Each row is a point on a tangle of strands that fork, close into loops and nearly touch. The rows are in no order.
In the rows, 128 means zero.
Points whose rows are less than 89.5 apart are linked; no others are.
Div: [145 134 107 171 104  92 172  83 106 123  44 176 104 140 107 145  80 136
 138 144  97  97 144 163 147 165 131 139 106 134 153]
bifet: [156 140 104 140 114 109 141 115 132  80 122 114 122 104 173 143 144  87
 148 150 118 148 111  98 132 120 149 126  70 161 148]
nirum: [144 103 135 100 107 111 132 120 115  79 104  99  85 126 129 164 133  90
  81 115 130 145 141 102 102 157 142 109 102 159 172]
zipu: [133 135 112 208 125 111 153 110 173 138 125 160 143 125 147 120 120 127
 171 165 103 127 141 114 187 117 157 157 116 118 130]
kugir: [120 144 139 157 133 172  98 180 148  76 174  87 159 138 149 150 167  92
 141 182 141 138 123 104 135  95  97  81 121 157 110]
lamo: [142 107 142 167  77 120 167 116 107 107 111 115  80 143 105 138 119  95
  95 163 104 105 166 108 122 129 159 126 116 165 149]
Tik: [145 118 128 104 110 120 123 133 121  77 122  92  91 115 142 150 149  86
 103 120 128 145 128  87  99 136 151 112  93 157 159]
kogu: [150 143 113 153 114 114 161  89 104 149  51 182 117 130 113 124  95 154
 143 116 117  96 139 172 133 176 142 143 128 115 135]
Vuko: [141 136  99 142 122 102 129 118 145 102 136 108 128 112 163 119 144 118
 153 143 131 137 117  96 139 108 138 139  85 133 135]
ran: [145 127 103 119 125  86 140 102 117 102  81 125 110 132 135 134 126 128
 111 123 126 130 131 130 125 149 125 133  91 130 154]
refuz: [130 106 142 127  86 130 174 115  89 138  97 138  78 155  81 154 107 125
  79 124 121  88 177 140 101 132 154 136 150 152 153]
Gis: [142 139  90  67 126  85 112 120 126 106 129  98 118 113 160 130 148 130
 117 100 149 146  99 120 111 123 111 138  83 129 150]
lasu: [127 124 112 126 133 107 129 134 125 119 131 102 108 130 135 107 141 138
 136 133 135 120 136 101 119 111 142 136 103 110 131]
Vaka: [130 138 133  88 138 163 122 122 117 179 102 145 129  90 142  65 143 181
 131  54 138 114  78 182 118 171 139 125 138  84  89]
rab: [126 110 120  94 137 109 121 137 110 116 117  92  95 141 118 120 136 132
 100 105 139 120 142 107 103 131 143 132 114 125 139]
vagob: [110 139 140  97 149 105 109 118 165 178 199 155 175  75 153  95 134 158
 189 112 164 159  75 117 136 127 107 190 125  83 113]
Sovi: [121  89 149 110  96 130 155 118  97 133 105 115  85 155  79 156 108 116
  67 103 129 111 176 135 100 136 150 129 159 152 158]
dud: [112 133 136 116 133 161 141 127 129 184 123 162 146  78 151  66 143 177
 157  68 135 116  78 169 128 169 143 140 132  70 100]
sofuf: [175 152 135 102 126 133 129  66 123 154  30 165 128 148 113 132  81 155
 117  96 128 119 115 171 121 182 124 115 145 108 114]
simo: [ 95 126 149 151 141 180  82 185 137  79 179  81 139 142 114 138 165  98
 124 173 130 127 143  93 122  80  99  78 148 145 100]
gom: [155 142  97  96 137  79 117  91 129 119  71 139 130 129 134 125 126 142
 118 101 133 135 111 156 133 155 115 146 100 108 139]
Nad: [128 142 105  80 149 101 103 117 128 157 142 127 146 100 151  90 146 159
 155  89 160 137  93 145 123 134 114 175 106  77 120]
lebus: [124 127 141 228 127 147 140 171 158 124 149 130 156 179 137 147 140 110
 145 209 106 114 158 137 171 112  93  85 140 145 110]
liro: [134 153 124  88 142 129 118  91 140 170 102 166 162  85 143  78 146 149
 148  65 137 135  70 176 131 178 120 175 124  74 102]
tel: [135 130  98 188 110  92 171  90 126 129  73 169 118 120 121 126  99 134
 156 148  95 113 140 142 161 152 149 163  99 120 150]
sabu: [154 128 106 126 115  92 144 100 117  72  75 133 107 117 154 163 120  95
 116 137 108 144 115 121 126 155 130 113  72 153 167]
fogeg: [132 102 145 112 118 165 169 136  75 165 125 149  82 138  86 126 101 146
  96  93 130  79 166 150  89 125 166 129 168 138 135]
dalu: [135 168 117 145 120 156 113 153 161 113 207 107 216 117 192 160 140  89
 171 170 139 170  83 114 146  93  85 107 123 179 118]
fipur: [169 143 113 134 114 102 147 103 116  66  98 130 117 105 172 169 134  74
 138 151 100 151 107 108 121 145 157 119  62 164 170]
zud: [116 138 130 136 139 133 149 117 140 172 129 169 152  96 151  87 138 168
 173  95 135 125 101 146 140 157 150 162 128  69 111]
Zuba: [144 108 138 160  73 102 177 100 104  89  81 135  79 142 104 154 104  94
  90 163 102 109 160 124 126 146 153 121 108 164 158]
Nar: [102 117 157 135 154 166 121 166 109 145 163 110 117 140 101 101 121 153
 142 137 124  98 154 100  99  85 147 103 162  92  94]
labe: [176 142 149  76 132 154 125  77 116 157  37 156 117 152 100 128  77 157
  93  95 138 126 123 162 113 172 131 100 164 115 112]
Mazu: [141 113 136 129 108 139 168 124  86 150 102 145  90 146  94 125 109 146
 108 123 126  81 170 140  98 133 157 136 144 126 140]
zeve: [152 149 106  84 143  94 110  93 130 144  77 143 140 124 134 105 132 150
 132  81 137 135 103 166 131 162 117 157 117  86 121]
Goko: [115 103 133  83 148 134 124 138 100 148 111 110  93 148  90 121 118 140
  83  82 139 113 155 130  95 138 148 129 146 122 136]
pepo: [127 158 123 156 130 168 105 173 150  87 191 101 189 137 179 160 168  89
 159 184 145 156 101 117 143  97  89  87 117 169 112]
lekag: [131 133 105 201 116 106 166 102 150 143 104 160 131 126 136 114 111 134
 168 155 103 119 148 123 170 132 160 162 108 111 140]
toru: [113  97 148  90 141 156 138 143  79 161 136 122  83 141  81 118 108 143
  88  67 134  98 164 134  85 128 160 122 173 136 130]
zado: [ 81 117 161 130 164 170  98 171 107 131 179  99 120 142  86 107 123 133
 133 141 118 107 156  95 102  71 138  92 180 101  93]
visu: [104 125 145 201 143 149 127 197 147 119 160 127 158 189 128 157 154 134
 141 206 109 127 153 145 156 108  77  74 165 133 102]
bav: [142 124 131 144 111 131 126 141 128  86 142  87  99 123 132 128 150  88
 118 149 122 128 141  79 117 114 146 112  96 157 132]
kubi: [133 120 107  70 138 101 107 135 124 104 130  92  99 132 140 128 147 126
  99  98 147 138 118 109 103 126 124 130  94 131 146]
vala: [108  72 147  85 114 140 133 118  96 154 120 109  91 156  76 160 106 115
  62  64 137 127 176 151 103 128 153 126 189 157 156]
fom: [130 167 114 143 116 139 108 153 180 130 215 122 228 110 194 164 127 107
 170 163 136 182  70 110 160  99  70 122 137 183 119]
nevip: [ 79 121 152 149 163 168  88 211 128 114 170 117 153 171  96 146 161 132
 124 193 114 135 148 134 127  82  92  68 191 116  92]
gezus: [111 115 142 127 150 152 132 155 100 152 149 111 104 135 107  95 122 158
 139 120 131  98 155 107 101 106 159 117 144  96 110]
zato: [130 138 110 217 128 120 145 116 188 129 141 147 157 132 160 133 126 109
 160 177 108 136 135 114 193 111 138 141 107 137 120]
dag: [ 75 130 145 122 173 157  73 200 131 115 178 108 156 157 109 135 159 137
 134 174 126 141 133 111 118  64 101  79 183 100  79]
dite: [145 118 117 175  84  90 181  87 102  94  61 155  94 138 114 158  90 109
 113 168  92 109 145 141 144 154 141 126  91 157 160]
soli: [108 145 132 124 148 115  96 139 166 147 187 114 169 114 161 117 139 145
 181 151 156 154  99 100 143  80  99 144 143  97  86]
goli: [136 102 152 123  73 115 168  98 109  96  76 126  84 144  96 179  99  91
  59 133 121 122 161 139 118 159 133 115 128 167 171]
Folem: [134 103 143 161  92 130 146 133 114 100 127  96  87 136 107 124 131  97
 100 154 113 108 167  93 119 119 160 122 117 159 134]
Vir: [ 82 115 149 177 146 162 113 219 129 101 172 120 145 183 109 166 175 132
 123 208 103 142 155 147 136 107  76  67 180 139 109]
Roz: [126 157 112 113 130 103 118  96 192 153 191 163 184  61 156 116 110 143
 166 134 134 173  77  95 163 117 100 216  95 144 152]
gufu: [121 154 125 124 136 108 113 109 197 162 200 158 187  83 159 119 119 144
 175 139 143 166  81  96 168 110 102 198 115 133 135]
zeso: [129 117 126  64 164 140 113 140  94 151 106 117 100 146 105 101 126 155
  93  69 145 120 135 139  95 145 143 127 141 108 125]
Nuru: [ 69 110 160 140 155 179  75 178 114 101 187  94 133 148  69 122 147 108
 112 153 113 114 165 102 111  69 119  83 199 125  98]
tisu: [140 129 134 252 115 147 148 153 167 118 145 140 156 166 152 148 137  88
 143 211 100 120 161 140 192 119 112  92 115 166 123]
fulan: [126 145  92  76 134  83 101 110 148 151 177 123 160  80 160 102 142 149
 169 104 165 152  85 123 130 113  96 185  99 108 134]
vesok: [140  90 154 101  96 120 141 104 120  84  83 105  94 127 109 188 106  76
  55 113 131 152 154 129 116 170 124  94 123 156 183]
kire: [140 127 133  68 159 161 116 138  92 164  93 134 103 135 106  95 120 170
  96  60 143 114 119 158  97 160 146 114 149 109 114]
zogu: [142 152  79  49 123  82  94 112 128 128 161 108 140  88 166 117 140 144
 137  95 162 156  77 128 118 113  93 160  88 128 147]
naro: [143 138 115 240 121 139 144 127 181 112 135 143 160 137 168 151 127  83
 154 192  94 134 143 120 203 117 135 117 100 165 121]
naded: [107 140 136 108 153 110 110 129 150 164 185 137 163  97 160  98 139 160
 184 121 162 150  92 120 140 108 116 167 129  74 101]
posu: [160 149 121 130 119 115 144  76 112 146  33 180 128 137 108 125  87 152
 137 101 113 101 120 180 133 184 124 134 134 114 128]
laven: [141 155 105  77 147  92 106  96 134 154 110 145 154 101 145  94 145 151
 145  74 148 142  86 166 128 154 107 180 112  83 118]
kone: [141 136 127  69 154 167 113 129 100 173  93 136 120 115 129  75 130 177
 115  53 143 117  91 174 107 163 147 114 143  93  91]
kabut: [ 70 112 158 143 146 180  66 180 125  78 189  75 125 132  83 130 159  96
 110 150 120 120 157  94 116  75 109  83 180 143 102]
piv: [115 152 151 118 153 105 113 115 199 176 207 163 190  94 156 117 124 156
 182 140 146 170  77  99 158 114 102 191 138 112 107]
salok: [107  80 151  82 130 161 138 132  87 170 129 127  85 149  74 143 102 129
  74  48 139 111 173 155  93 122 162 121 197 159 143]

How many points has the smallest loop of links through each point below? Write none if it is on no loop.
lasu: 15
Sovi: 7
Zuba: 8

A fork is a point with three links, a tip a point with one. Leave the first point through the second and follow the links. Name the first fork or tip that comes.
naro; zato: Div
zeve; gom: rab
sabu; ran: laven
goli; vesok: Zuba
Sovi; vala: toru
Vaka; kone: Goko
